Points, in no order, along strands that fork, close into loops and pass close to each other.
Two points are linked if the straight distance between their rows is under 80.2. Some points are linked to none.
z_657: [ -1  15  -8 -11 -24 -10   4  -3   5  10 -12 -39 -16  21 -10  13  19  18
  21  12   1  -2   2  -4   9 -24  13   7  -6   5   0  -3  13   0  32  -8
   2   9   6  -8   8  11  12   1   1  16  15  11  17   2  -6   2   0  -5
   2  -2 -11]
z_953: [-10  14 -29   0   3  -9   5  30  12  17  -5   7  -6 -12  -6   1   4  -5
  -5   1  18 -36  12  13  -8  12 -38  13 -22  -2 -16  -4  16  45  42  -6
 -10 -20  16  -3  11  -1  -5   9  17   8 -28 -26  -8  -1  18   3 -16 -11
  -9   9 -15]
z_636: [  1 -10  26   9 -20  -6   4 -20   2  21  23   0 -21   8 -30   5  18   5
  10  12   4 -10   3   7  -6  18   0   4 -10 -14  -6  17   0 -16  16 -16
 -14  -6   3   8   3   3 -24 -30  -8   0 -16 -21  21  14   3  27   3   5
   6 -12   8]
z_457: [ -2  13  10  -7 -28 -22  22  20   9  15   9  -6 -31   4 -12  24  19   5
  10  -4   8  -3   8  -3   3 -11  -1 -10 -23  -2   9 -14  20   2  45   5
  -9  23  16  17   3  -4  -4  -9   2 -19  -4   5   3  -9  -2  19 -17   5
   8  -5  10]
z_448: [ -5 -17  27  15   8   6  -7   6  16 -19  -1  11  -2 -19   7  20 -15  12
  20  -9   3   9  -6 -16  -3   4  18 -12   7 -24  17  -6 -30  -6 -10   4
 -12  17   5  16 -13 -28   5 -23   3  -6 -12   3  29 -14   5  13   7  12
 -18  -3  22]
z_22: [-18 -12  12  -7  22   5  -5  16  -4 -20  -4  35  17 -27  18 -12 -19 -10
  -9 -18 -14   6   2  -4  -8  12 -10 -17   1  -4   1  -6  -4   9 -20   3
 -12  -7 -13  10 -12 -18  -9  16  -1 -26 -16   0 -19 -24   5  -4  -4  17
   0  11   9]
z_597: [ -9 -10  11   0  -9   7  -9   0 -12 -16  -3   3  -1 -22   8  -1 -18  19
  -3  -6 -11  19 -16 -13  27 -15  23 -20  27  -8  14 -15  -7 -17 -15   1
   3   7 -11 -21  -1 -14  17 -23  -8  -1  18  10  24  -8 -21  -7   2   4
  11  14  14]
z_95: [  8 -11  13  -1  29   8  -1   4   4 -23   8  28  30 -16   9  -8  -1 -12
 -10  -5  -7   8   5  -4 -12  10  -9   0 -10 -16  -2  -6 -12   3 -20   7
   2  -9  -7  18 -14 -12  -8  14   7 -12 -11  -1 -28 -14  22 -16   0   8
 -18  -2  21]
z_261: [ -6   7  12  -8 -29 -11  14  21  -5  15   3 -12 -20   4  -8  12  11  18
  -3  -5  -5   7  -1  -1  25 -18   1 -17  -2  -2  14 -16  21   0  27  11
  -4  15  25   6   7  -5   6  -7  -8 -16  10   5   6 -13  -9   3 -23   3
   8   5   3]
z_295: [ 13  19 -22 -10   8  -4  13  17   1  -9  -7  -6  15 -10   8   4   0  -3
 -17   4   0  -1  -5 -11  14 -15 -24  -7  -8  -1 -10  -8   7  22   8   6
   4  -5  34 -11  27   6  22  -7  -8   1  15  15 -25 -12   8 -11 -25  -8
 -18  15   3]
z_312: [  8  -5  27  25 -23  -8   0   4  14 -15  17  18   9   2 -18  10   4   6
  -1  10  16  12  11   2 -27   5   0  11 -14 -34   6 -16 -21  -8  15   7
  10  -7   5  30 -12   5 -19  10   0 -14 -12  -4   9  -5  35   7 -20   1
 -10 -14  14]
z_591: [ -1  -1  -5   3 -27   9  -5 -13  -8  20   6 -18   5   9 -17  -9  28  13
   1   7   1  12  13  18   8   5   7   5   7  -6  -5   0 -12  -3  19   4
  14  -9 -18   3  -6  -1 -16  11  16   3  15  -7  14  14   9 -14 -11 -19
   9 -20 -18]
z_904: [ -3   8 -14 -16  25  -9  11  16   5   1   0  -9   8   0   8   3  -5 -11
 -12  11   4  -4  -9 -11   6  -1 -39  -1 -23   1 -19  11  16  24   9   8
 -15  -2  36  -7  26   3  24 -15 -10   8   6   0 -27  -6  -3  -4  -7   2
 -17  12  -2]
z_938: [ -6  18 -17   1  14 -16   2  20  23  13   1   1   0  -1  -4  10  -3  -2
  -2  10  20 -22  16   2 -24   4 -35  15 -19 -15  -9  -2   8  41  26   0
 -12 -16  28   1   6  12   5   2   2   9 -22 -12  -4  -4  13   8  -5 -10
 -20   2  -2]
z_416: [ -8 -13  12   1   7   6 -10   2  -5 -32  -5  16   8 -33  14   7 -17  10
   7 -13  -4  16  -9 -13   9  -4  16 -21  18 -15  15  -8 -24 -12 -21   9
   0  13  -7  -5  -7 -25   9 -17  -3  -5   1  15  19 -14  -4  -7   3  12
 -17   7  19]
z_223: [  5   8  -6  15 -40  -9  14  15   2  28   4  -5 -18  -3 -21 -16  19  15
  12 -15  21 -15   9  10   8  13   2  -2   4   1  -1   1 -17  25  33   6
   8  -8  -6  -8   4   3 -26  10  23   2 -16 -15  19   1  23   7 -16 -11
   0 -13 -18]
z_590: [ -4   0  13  -8  -8  -5  -3 -10  -5  28  14  -8 -20   9 -20   1  20  -1
   3  12  -4 -11   3   7   8   9 -13  -7 -11   0  -1  15  13  -8  18 -17
 -15  -3   5  -6  12   7  -8 -18 -13   4 -13 -15  13  10 -11   8   7  10
  16  -8  -8]
z_920: [-12   3 -23  -6  43 -19 -14 -16  -8 -16  -5  -8  22  15  15   0  -3 -22
 -27  10  -9  20   9  -7 -29  -2  -8  19   1  13   1 -14  20 -15 -23   5
  10   4 -12  -8   5  21  17   3  -6  -3   6  21 -30  -5 -22 -25  -7 -10
 -18   4  -4]
z_265: [ -5  13  17   4 -10 -17  -1  11   8   9   7  -1 -11   3 -11  19 -18  -3
   1  13  27  -9  14   6 -12  -1 -32  10  -1 -18   1 -11  -4   5  31   8
 -12  -3  15  10   4  11  -3  -2 -17   8 -26  -6  25 -14 -18   5 -24  15
 -24  -6   9]
z_6: [  1  -9  -8   0  19   6 -10 -16 -27  -8 -29  25   9  -1  13 -15 -38 -22
 -19  -3 -20  13  -3  -2 -10   1  -4   5   7  35  -5  -8  17 -25 -23  -3
   3  -9 -23 -10   8  11   2  11  -1   6   2  19 -27  -8 -29  -4  14   6
  -3   1  -8]
z_55: [ 18 -16   0   0   1  20  24   6  11   3  12  12   3 -11   1 -13  38   9
   0 -12 -28  -3  -6   2  28  11  14   4  -2  -9 -13  12  -4  -2 -17  -1
   2   2   9  11  -2 -20   5 -16  19 -16   6 -32 -26  27   6 -17   8   4
  20  -8   3]
z_64: [-14  17 -18  -7  39 -15  -2   1  23  15  11   0  -1  11  -4   7  14  -6
   0  21  12 -24  11   5 -31   6 -23  17 -17  -4   3   9  18  26  12  -2
 -25 -12  21   4  10  18  11 -12  -8   7 -16 -16 -12  -1   6   5  20 -21
 -21  -4  -5]
z_359: [ 12  -5  21   9 -29 -10  16  -2  20  11  24   6 -11  16 -20  23  24   9
  16  16   8   4   0   2 -28  11  21  14 -26 -21   3   2 -12 -14  21   5
  -3   5   2  31  -6   4  -6 -13  13  -5   1 -11   0  17  20  23   7 -15
   3 -17   7]
z_150: [ -9   0  -8 -12  -7   2   6   5  -1 -12 -12 -30 -23   4  15  19  -2   7
  12 -11  -1  12   5  -2  11 -30  24  -6   3  15  16  -7  17  -1  -9   7
  10  32   9  -3  -3   4  15  15  -1   6  23  25  12   8  -1   9  -5  -8
  27  -4  -2]
z_89: [  3   4  26   8 -17 -10  -1  18   0  -2   8  15  -9 -15 -16  16 -21   8
  -2   6  24  -8  -2   0  17   8 -26   3   2 -24 -10  -3 -10   1  19   6
 -13   3  21  -5   6 -15 -15 -12 -11   1 -26 -12  20 -16  -7  11 -16  27
 -26   2  23]
z_718: [-22  -7  10 -28  45  -7  -8 -13   5  -8   6   4  -2  25   9   9   2 -14
   9   3  13   3   4 -11 -31  -3   0  19 -18  14  14   7  18  -6 -30  -1
  -3  16  13  11  -7  18  13  -4 -12  -8 -11   7 -21   1  -2   4  27   9
  -4   0  10]
z_288: [  6  -1 -28 -13   6  12   3   7  -9 -11 -15 -17  -6   4  15   5  -6 -10
  10 -11  -1   5   1   1   2 -22  12   0   1  27   2  -4  12   3 -24  -2
  12  13  -4 -13   3   6   7  27   6  10  23  19  -7  16   8  -6  -2 -14
  29  -4 -10]
z_211: [-11   5 -16 -15  40 -16  -6  -6   2  -5   0 -14   9  19  12   1   9 -16
 -17  15  -2  15   1 -13 -20  -7 -15  17 -15   3  -2   0  18  -6 -11  -1
   4   1  17 -10  16  20  27 -10 -16   7  10   3 -34   0 -14 -19   3  -8
 -11   5   3]
z_999: [ -5 -15  19   9  12   9   3   7  16  -6   6  16  -9  -8  14  12 -11   0
  23 -12   3  -9  -6 -13  -8  10  13 -10  -3 -11  11   9 -16   4 -21  -3
 -15   8   8  13  -9 -22   0 -11   2 -11 -14  -7  15  -5  12  31  18   6
  -2  -5   9]
z_75: [ -1  12   4  -5 -20 -12  -3   9 -26   5   0 -20  -5   6 -11   0  -7  11
 -13   1   0  11 -10  -2  33 -13  -8 -17  11   3   0  -9   7  -6  18   0
   0   5  14 -15  11   7   5  -5 -17   0  19   8  16  -8 -27 -10 -16   7
   2  16  -1]
z_580: [-21   2  18 -13   7  -7  -5   4  -5   4  -2 -17 -29  18  10  12 -28 -14
   4 -16   4  18  -5   2   7 -17  -9  -5  -1  23  24  -1  15  -1  -8   7
  -8  30   8   1  -3  12  19   9 -28  -4   2  13  -1  -5 -35   7   9   8
   8  11  -5]
z_660: [ 17  -2   5   9 -14  12  23   6  11  13  17  12   4  -5 -17 -11  34   6
  -1  -3 -10  -9  -3   9  15  21   7  11  -3 -14 -10   9 -14   9   4   5
   7  -4   0  14   4 -14 -12 -12  17  -8 -11 -38 -16  20  17 -10  -1   2
   1  -9  -1]
z_37: [ -4   4  -2   3  -2  -1   7  -3  12   5  11 -10  -9  13  -4   3  10   3
  15   2  10   5  12   1 -18  -9  10   1 -10  -4   9  -2  -4  10   5   4
   9   9   6  21  -6   9  -3  19   6 -11   3   8   4  -1  24  13   1 -12
  -4 -19   0]
z_679: [ 10  14 -28  16  31   6 -17 -13   5 -19 -10  17  31  -7  17  -2 -19 -19
  -5  17  15 -23  11   0 -34  10 -19  12   7  17 -14  -6 -21  17 -13  -8
  -7 -14 -11   7  -3   0   2  23   9  16  -9  10  -3 -12   9   2  11  -6
 -41   8   2]
z_531: [  5  17 -25  11  57   5 -18 -10  26 -12   4   8  31   7  15  -1   0 -20
 -12  21   9 -16  12   0 -44   9 -20  28  -2   1  -3 -10  -5  21 -15  -1
  -4 -12  -3  10 -11   8  12   6  10   9 -12   4 -15  -3  13  -8  18 -24
 -42   4   7]
z_753: [ 12 -10  17  11 -21   6   9 -14   6  21  27   6   3   3 -31  -4  34   6
  -7  13  -6  -5   8  18  -3  26   2  13  -6 -23 -10  14 -10 -12  10  -8
  -3 -13  -2  15   5  -6 -19 -26   3  -5 -12 -38   2  28   5  -4   4   9
   2 -23   3]
z_459: [ -9 -14   1 -18  30  11  -6  -3  -4 -15 -17  -3  -7   9  14   9 -15 -10
  10 -14  -9  -5 -23  -6  -5  -6  24  -1   3  18  12  14  11 -10 -49 -17
  -6  10   0 -13  -3   2  12  -9 -11   8   2   6   0  24 -13  11  31   9
  29   9  -1]
z_863: [ 19   6 -29 -12  -6   3  -2  -9 -11   6 -14 -30   9  11  -3  -9  14   5
   1  18 -14  -8  -1   3  11 -10   6  10   0   8 -16   5  14 -15  15 -15
  15 -14  -6 -30   9   8  11  -2   5  27  23  -9  -3  16  -9 -21  -7 -13
  24   9 -15]
z_189: [ -5  11   3  -8  31  -3  -3  -8  10   3  10   2  12  16  -7   7  16 -13
  -2  21   8  -2   1  -1 -27   6 -16  24 -17 -10  -3   5  -2   7  -2  -7
 -14 -12  10   8   0  11   5 -12 -10   4  -9 -10  -7  -2   4   4  13   0
 -24  -8   3]
z_420: [ -7 -14   8  19 -23  13  -6  11  -5   8  14  23   4 -19   2 -23 -17  13
  -8 -20   1   8  -7  -1   8  16  15 -19  28  -7  10   3 -24   9 -12  16
   9 -14 -24  -1 -19 -21 -28  10  13 -26  -4  -6  18 -10  19   5  -4  -7
  12   0   5]
z_344: [  8  -4  14   6 -32  -4  15 -14  17  13  13 -14  -5  19 -21  15  41  19
  16  19   0   3   7   6  -1  -2  19  12 -19 -18  -3   0   3 -17  30  -4
   7  -1   5  20   0   0  -5 -22  15  -2  12  -9  -1  20   8   8   6  -4
   1 -16   3]
z_798: [ 19  16 -28 -10  22   7  -4  -9   8  11  -9 -13  13   6  -2 -13  25  -6
 -10  19 -18 -11  -6   5   0  -2   0  20  -4   6 -12   6  13 -10   6 -11
  -4 -17  -4  -4  11   5  20   0   4  19  15 -18 -13  24  -4 -30   8 -13
   9  -2 -14]
z_399: [ -4   0   3  10 -16   9   4  17  -5   9   4  15   7  -8  -3 -26  -5   1
  -3 -15   2   3   6   5  -2  17   1 -14   8  -7  -1  -4 -15  18   7   4
  10 -15 -21  11 -13  -7 -29  32   6 -22  -1 -12   1  -5  27   0 -16   0
  12  -5   0]
z_61: [ -2  -2 -16  -5  26  -9 -13 -10 -20 -19 -14  11  16   3  12  -7 -25 -25
 -24  -7 -13  21   0   0 -17 -11 -12   7   1  27   6 -17  18 -15 -22  11
  10   7 -14  -8   2  17   6  18 -11 -10   5  35 -28 -10 -19 -15  -8   0
 -12   9  -5]
z_360: [  3   7 -20  -7  15   1   5   5   0  19   0   8   0  -1  -4 -14   5 -12
 -13   0  -4 -15   6   4  -5   7 -28   1 -12  13 -13   5   3  17  11  -3
 -12 -18   0  -4   6  -1  -5  16   2  -4   1 -24 -18  -2   8  -7  -2   0
   0  -2 -15]
z_812: [  9  10  14   2 -29  -7   3  11 -10   3   5 -10  -6  -6 -19  11  -7  17
  -6  10  17  -5 -13  -6  29  -3 -10 -12   9 -12  -9  -2  -6  -1  20   0
  -3   5  17  -5   7 -10  -2 -16 -18   3  -3  -3  26 -19 -16   6 -16  21
 -20  14  18]
z_674: [  0 -15   6  -6  -5   4   4   8 -12 -19  -9  -9  -3  -6   9  10 -14  13
  -1   0 -19  14 -13 -22  23 -22  24 -12   7 -11   1  -1  14 -12 -17  -9
   9  10   6 -21   2  -9  21 -24 -12   6  23   3   6   1 -30   1   3   6
  23  22   7]
z_750: [ -9 -11  -3   5  -4  12  18  -1  22   1  -8 -17 -23   5  16   5  21  13
  24 -24  -6 -10  -8   1  10  -5  46   0   4   9  15  20   2   1 -27   0
   2  15  -9   0  -9 -10   1  -9  23   7   2  10   2  16  10  15  21  -5
  34 -10 -15]
z_985: [ -6  -7   2  -6  29  -2  -6  11 -14 -25 -14  22  13 -13  24  -4 -35 -23
 -12 -20 -10  21  -3  -6  -3  -8  -9 -10   2  11  11 -11  16  -5 -31  13
  -4  13   7  -2   2   1  19   5 -15 -17  -1  26 -22 -14 -24  -7  -2   9
  -1  18   5]
z_329: [ -4  -8  15  -1 -25 -10  17  15   5  23  17   6 -33   1 -17  11  19   7
  11   2   9  -7  15   5  -4   7  -1  -6 -24  -4   3  -4  13   3  37   4
 -11  12   6  18   6  -1 -21 -12  11 -17 -13 -19  -4  -2   7  14  -6   3
  14 -13   0]
z_133: [ -4   9   3  -1  -5   3   6  19   9   1  -5   0 -13 -12  13  11 -28   6
  21  -9  15 -19 -11  -7  20   0  -9 -15  11   2  -5   5 -14  23   0   4
 -21   8  20  -4   4 -14  11  -9  -9   4 -12  -2  23 -10  -9  24   5  10
 -10   9   7]
z_124: [ -7  -2  29   5 -13  -6 -14 -12  -4  -5   0   5  -9  -1  -7   4 -22   3
   7 -10   4  21  13   9  -7   2   0   4  37  -4  25 -14 -17 -11  11  18
   3  22 -26  25 -27  -3  -8  16 -12 -18  -5  28  26  -8   6   3 -14   2
  -7  -3  13]
z_76: [ -6   7   9  -5   9 -11  -8  -3  -6 -13  -2  -4   6   4   6  10 -19 -11
   8  -3   9  10   6  -3 -10 -10 -13   3  12   7  16  -8  -7   6  -1   7
  -6  15   1  10  -8  10   8  11 -17  -7  -7  20   7 -19 -12   1  -9   7
 -26  10   8]
z_50: [ 17   0 -15  11 -21  19   8  -7  -9   6   0  -4   2  -6   6 -19  11  13
  -1  -8  -7  -2 -14  -3  24   8  18 -12  20   9 -13  12 -15  -5  -7  -1
  14 -11  -9 -16  -1 -14  -7   2  13   4  16  -4   7   9   9  -8   0  -8
  11  -1  -5]
z_852: [ 17  -6   5  25  -8   6  -7  11   2 -26  -3  19  19 -29   6   2 -13  15
   4 -10  21  -4 -10  -8  10  12   0 -15  16 -25   2   7 -35   4  -2  12
   5  -8  -1  -5  -9 -18 -14   3   4   5 -13   3  25 -24  18   2 -12   6
 -26   3  21]
z_462: [-13  16  -3  -4   5  -5 -12   5  -5   2 -12 -19 -15  10   9   3 -34 -14
  12  -9   4  -2 -11   9   8 -16 -13  -8  11  22   9  -1  -4  11  -2  -2
  -8  16   4  -7   0  12   9  19 -23   6   2  11  20  -8 -22   6   5   3
 -10  11  -6]
z_247: [ -4  10  -9   8 -15 -10   9  12  20  11  11  -8 -17   5 -13  -5  15   2
  20  -4  15  -8  23  15 -30  -1   4  -1 -14  -4  14 -15  -6  27  31  -1
  13  -2  -6  24  -3  23 -11  21  18   4 -13  -8  -8  -4  39   9   0 -26
   4 -12 -17]
z_638: [ 13 -11  -2  -9  -3   6  -1   6 -19 -13 -15 -24   6  12   2  -1 -17  -4
   4   4 -20   5 -17 -10  16 -18  13  -1  -7   1  -8   2  30 -14 -15 -17
  19   1   5 -30   0   7  23 -21  -4  22  22   4  -7   9 -28   1   5   2
  40  25   3]
z_601: [ 13  19 -24  -5 -13  -2   9  16 -11  -7  -6  -6   5 -10  10   7   4   2
   0  -8  -4  -4   1  -1  25 -17 -12 -19  10   2   6 -11  -1  19  11   7
   9   7  27  -9  16   0   9   8 -13  -4  14  23   3 -12  16  -5 -27 -11
  -4  11   2]
z_908: [ -4  -2  24  23 -17  -9  -6  -5   6 -14   9   9   0   4  -2   0 -20  -3
  16  -3  17  11  12   5 -30   8   6   9  11 -21  14  -8 -28   1   6   8
   6  14 -15  33 -21   8 -13  21   0 -10 -15   9  23  -5  25  13 -10  -4
 -14 -11  11]
z_192: [ -6   0  -7  -7  35 -12   4  13  -8  -9 -11  -6   9  10  16  -6 -20 -25
 -21   6   1   7 -10  -8  -6   3 -34  -2 -20  11  -7   6  16  14 -12   7
  -8   5  30  -9  23  13  30 -12 -20   2   5  19 -35  -8 -19  -8   0   0
 -11  21  -2]
z_640: [-10  -9  -5 -11  24  11  12  -3  17  -7 -10 -11 -20   5  21  14   6  -1
  31 -16   2 -21 -14  -4 -11  -3  41   7  -4  17  15  23  -1   2 -34 -11
  -2  13   5  -1  -7  -1  12  -6   0   8  -2   1   5  18   6  27  36   1
  23  -6  -3]
z_549: [ -7  15   6   1  -2 -22  -7   6  -8  18   5 -16  -3   9 -12  15   3  -3
 -13  17  16   3   3  -3  -1  -1 -27   7  -9 -11  -1   2  12   8  23  -1
 -12  -3  21  -1  15  13   7 -12 -21   8  -5  -5  13 -13 -31  -3 -21   9
 -23   3  -6]
z_463: [ 30  -6   2  10   5  16   3   2   6 -16  15  26  30 -22  -1 -10  14  -7
 -17   5   0   1   0  -1   5  14  -6  -1  -4 -23 -10  -1 -23  -1  -9   6
   8 -13  -6  15  -3 -15 -12  12  11  -2  -2 -18 -16   0  20 -20 -10   4
 -19  -6  11]
z_690: [ 18  -6 -24  -6  -1   8  -6 -11 -21 -12 -15 -22  15   9   6  -2 -18 -10
  -7  20 -14   6   0  -6   6 -17   9   5  -8   7 -15  -2  26 -27  -2 -13
  26 -11  -8 -30   4  23  12  -4  -5  33  31  10  -7   5 -26 -16  -7  -5
  25  19  -1]
z_861: [ 20   5  -6   3  -8   1   1  -5 -22  -8  -8  23  24 -26   2  -7 -10  -3
 -30   3  -2  15  -3  -5  17  -3  -7  -9   4   3  -8  -8  -3 -17   0   4
   3 -17 -10 -12  11   2  -5   0  -6  -2  19  13 -11 -23 -16 -20 -12   8
 -15  13   7]
z_370: [ 13   4 -24  15  16   9 -12 -16  -8 -29 -15  30  26 -22  26  -8 -30 -17
 -10   3   5  -8   7  -4 -19   0  -8  -5  15  21  -9 -10 -19   3 -19   2
   1  -4 -21  -2  -4  -3 -12  33   1   2  -2  22  -8 -21  12  -2   0   4
 -28   5   4]
z_318: [ -5 -20  12   1 -14  13  22   5   8  12   7   7 -20  -1   5   3  29  21
   1 -15 -21  -1   2  -3  30  -3  23 -11   0  -9  -6   4   2   0  -9  -2
  -4   7   2 -11   4 -23  -2 -30  12 -13   3 -17  -4  20  -2  -3   7   2
  32  -7  -4]
z_514: [ 13   3 -15  -5  21  14   4 -14   0   8  -5   8  11   3   4 -16   8 -14
 -12   0 -16  -9  -6   5   1  10  -3   6   0  14  -7   2  -5 -13 -11  -7
  -5 -15 -11   4   1  -5   4  14   3   0  12 -15 -18  14   1 -16   8   2
   9 -10  -8]
z_486: [ -3  -9   4  -5  -4   1 -21 -33 -25 -15 -17  18  12  -6   1 -18 -29 -14
 -22  13 -32  16  -7   2   3   1  11   3  18  27 -10   1  16 -46 -13 -10
   2 -10 -40 -18  -4   5  -5   5   0  10  -2  17  -9   3 -32  -6  19  12
   2  10   3]
z_599: [ -7   3  27  -8  -1 -15 -18 -16 -14  -5   2   5   3   4  -8   2  -7  -2
  -4   8  -9  15   1  -5  -3  -3  -9   9  10  -2  -1   5  -2 -13   2  -7
  -5   8 -16   0  -8   0  -7  -5  -8  -7 -11  13  11  -9 -23  -1   6  22
 -21   2   6]
z_934: [-19   1   2 -20  24 -12  -3  -4   2   0 -10 -19 -23  22   2  18  -6 -11
   8  -2   7   3   0  -7 -14 -18  -3   8 -17  20  12   6  24  -1 -11  -3
  -4  21  16   6  -1  17  22   6 -17  -2   3  10 -10   1 -11   5  17   5
   9  -1   0]
z_334: [-15 -14   8  -9  27   8  -2  19  -2 -25  -4  33  12 -27  29  -6 -27  -8
  -9 -14  -9   5  -2 -11   4  -2 -14 -24  -6  -3   6  -8   0   6 -26   9
 -16   1   8   1   6 -15  20  -4   1 -13  -6  10 -20 -20  -8   0  -2  11
   5  21   7]
z_680: [ -4  -6  -1   2  -8   1  12   4  15  -1  -4 -10 -22   6  11  12  12  14
  23 -13   3   3   2  -1   6 -13  27  -8  -1   1  14   3   1   7  -6   4
   4  20   5   9  -7  -1   6   7   8  -8   8  16   5   2   9  20   7  -6
  11 -10  -1]
z_942: [ -6  -1  12  -9  36   5  -6 -14  -1  -4   9   3   9  15   1   7  12  -9
   3   7  -1  11   1   0 -21  -2   4  15  -9  -2   4   9   1  -9 -28  -8
   2   2  -1  12 -11   8   3   2  -3 -10  -5  -3 -15   7   6  -3  21   8
 -11  -9   6]
z_138: [ -4 -10  11   5 -15   8   3  -4   3  13  15   5  -1   6 -13 -11  14   5
   3  -5   3  14  15  10  -8  10   6  -2   2 -12   4  -1 -14   2   1   6
  11  -7 -14  18 -15   2 -21  13   9 -17   4 -12   3   7  20   6  -4  -6
   9 -20  -6]
z_331: [ 25  -2   0  21 -17  15   8  14   6 -11  12  20  19 -19  -4  -4   7  16
  -1  -6  14  -4  -6  -4   9  20   8   0   6 -25  -6   5 -35  11  -1  11
  18 -12   5   5  -4 -18 -20   7  11   0  -9 -13   4  -7  31  -1 -16  -2
 -13  -6   6]
z_194: [ -6   8  -9  -6  31  -2 -25 -21 -11   7 -18  -4  10  16  -2 -14  -6 -18
  -8  14 -12 -16 -10  10 -18   5  -4  12  -1  18  -4  10  22 -23  -8 -23
 -10 -22 -16 -17   7  13  12 -10 -18  23  -3  -2 -14  11 -30  -4  14  13
  10  11 -16]
z_983: [ 16  -1  17  20 -14   1   4   1  30  -5  27  10   8  14 -14   9  17   0
  14  17  11   5   6   4 -30   6  12  19 -25 -26   5   1 -24  -6   0   6
  12  -2   7  37  -6   6  -3   2  10   1  -8 -22  -7  11  29  10  -1 -21
 -12 -20   6]
z_228: [  5   0   5   2 -38   9   8 -20   6  13   7 -33   4  16 -14  -2  41  22
  10  18  -7  14  13  12  17   3  28  14  -6 -17  -9   2  -5 -17  18  -5
  24  -9   0   7  -7  -6  -6 -12  19   3  20  -7   7  23   7  -9  -6 -14
  14 -14  -8]
z_866: [ -8   0  15   0   7   1   0  -3   0   2  -3   6 -11  -4   3  -2 -19 -10
  16  -9   8 -13 -14  -4   0  14  -7  -6  15   1  -4  22 -18   6  -9  -5
 -19  -3  -4  -4  -7  -4 -10  -1  -5  -1 -19  -3  20  -4  -3  23  12  12
 -10  -1   6]
z_80: [ -4  -1   0  14 -32 -13  21  13  17  20   1  -5 -30   0  -9 -13  23  13
  29 -21  18  -4  13  12  -6   3   8  -7  -6   3   8  -6  -5  17  33   4
  11   1 -13  16  -7   9 -26  11  31  -5 -15  -5  -3  -3  29  14  -5 -13
   6 -16 -28]
z_169: [-12 -32  13  -5 -21  16   4 -11   3  19  12  -4 -15   0  -4  -9  24  25
 -17 -14 -32  -8  -4   8  35   5  19  -6   8  -3 -13   7  13 -16 -15  -8
   1  -1  -6 -16   5 -19 -17 -32  10  -7  11 -19  -2  29  -5 -11   9   2
  51  -3   2]
z_498: [ -7 -12  18  14 -25   5 -14 -17  -7   0   2  12  -1  -7  -6 -13 -21  10
   4 -14   8  22  -2   3   8   6  16 -11  32  -5  10   0 -18  -5  -5  18
   5  -1 -29   3 -25 -13 -25  12   3 -14  -4  14  31  -3   6   4  -3  -1
  -3  -6   6]
z_129: [ -9 -10  12 -17  -4  -2 -14 -17 -15  24   2  -1  -8   9 -17 -15   4   3
 -21   4 -16   0  -7  13  15   5 -11  -4  -5  12  -6   9  14 -20   1 -17
  -9 -13 -12 -21   5   2 -11 -11 -10   3   2 -10  -2  18 -21  -9   6  10
  35   4  -9]
z_484: [  6  15 -12  -3 -10   0  13  16   7 -14  -9 -14  -6 -17  17  18  -4  11
  22  -6   9 -13  -4 -13  22 -19   5 -15  11  -5   5  -6  -9  21   6   6
   0  21  27  -4   8  -8  17   0 -12   4   3  16  14 -15  12  12 -10  -4
 -14  10   8]
z_703: [ 21   5 -16  23  -2   9 -10  -5  -7 -27 -13  23  16 -26  22  -8 -26   0
  -6  -8  25 -11  -9  -9   0  12  -3 -16  18  10  -7   6 -30   4 -11  13
   3 -16 -20  -5  -6 -17 -16  20   4   7  -7  17  12 -22  13  -1  -3   4
 -28   5  11]
z_954: [ -5 -10 -14  -7  19  16 -11  -5  -9 -17 -18   0  -2   0  20   1 -27 -14
   4 -12  -4   5 -18  -6   0 -10  19  -6  12  28   4  -2  12 -13 -42  -7
   5   8 -17 -20  -9   4   6  18   2   8  14  20   5  19 -12   5  13  -5
  21   5  -8]
z_826: [ -9 -17   6 -10 -29   6  -8  -9 -15  18   7  -5 -11  -2  -8 -18   0  20
 -19  -8 -25  -6 -12   5  44   2   7 -13   7   3 -17  -1  18 -11   1  -7
   2  -4  -8 -33   7 -10 -14 -30   0   4  14 -13   4  13 -17  -9   5   3
  47  12   2]
z_799: [ -9  -2  14  -6  -8 -11 -26 -26 -30 -12 -10  16  18 -10  -8  -9 -25  -2
 -20   6 -24  17   3  10  -6   1   3   1  27  17  -6   3   5 -25   3   4
   3   6 -36  -5 -11   0  -4  11   5  -1  -8  21   4 -14 -24  -6  15  12
 -24   4   6]
z_673: [  2   7 -13  -9 -25   3   7  -2 -13   6 -15 -39  -5  10  -3   0  17  18
  12   1  -4   4   6   2  20 -17  11  -2   3   9 -11   0  10  -5  12  -6
  13   3   2 -25   8   2   5   3   8  16  24  11  11  13   0 -12  -7 -10
  24   0 -14]
z_818: [  2  18 -41  12  12  -3  -2  16  14  25 -10   4   5  -7  -4 -10   5  -9
 -12  -4   7 -35  14  10  -9  10 -34   6  -3  12  -9  -9  13  37  31  -5
  -6 -20   0  -5  12  -1  -4  31  18   6 -11 -22 -18  -7  18 -14  -8 -22
  -6   4 -31]
z_632: [ -7  14 -11  -4  -7 -18  -8   1  -8  27  -3 -37  -4  22 -14   7  18  11
  -4  23   2  -1   1  -4   5 -12 -12  -1  -9  -2  -1  -1  29   5  30  -7
  -5  -3  17 -13  18  17  15  -9  -7  17   8  -3   9  -4 -20  -7  -7  -2
   1   2 -26]
z_505: [  3  -1  -3 -17  33  17  -9 -20   1  -8   2   2  17   9   3  -8  16 -19
  -7   5 -14   2 -10   6 -13   6  12  19  -6  11  -4  12   0 -22 -37  -6
   3  -7 -20  11  -9   9   4   7   0   0   9  -9 -17  23   3 -15  23   5
   8 -14   0]
z_777: [ 11   4 -15  18 -31   6   7  -3   2  32   8  -2   2   5 -26 -24  30   8
   2  -3   6 -17   2  19   4  22   5   1  13  -1  -5   7 -19   6  19   0
   5 -19 -18  -4   1  -3 -22   7  27   8   0 -25  16  21  17  -6  -8 -15
   0 -18 -27]

A piece is two or more points that can be reached from each other along the links. Count, over all rows, the pieces, the separate loops (a circle has one, a figure eight two, a Y none), the forks (points with three links) and the tips (points with one).
pieces | 3
loops | 6
forks | 8
tips | 2

A fork is a point with three links, a tip a point with one. Leave the first point through the second and follow the links. Name the first fork or tip that comes.
z_657, z_632 | z_329
z_344, z_359 | z_138
z_295, z_601 | z_863
z_531, z_679 | z_61
z_498, z_124 | z_591
z_22, z_95 | z_531
z_61, z_6 | z_942

How many points has the smallest loop of links through each point below? Write none if it is on no loop.
z_640 | 7
z_599 | 31
z_64 | 9
z_660 | 9
z_312 | 12
z_457 | none
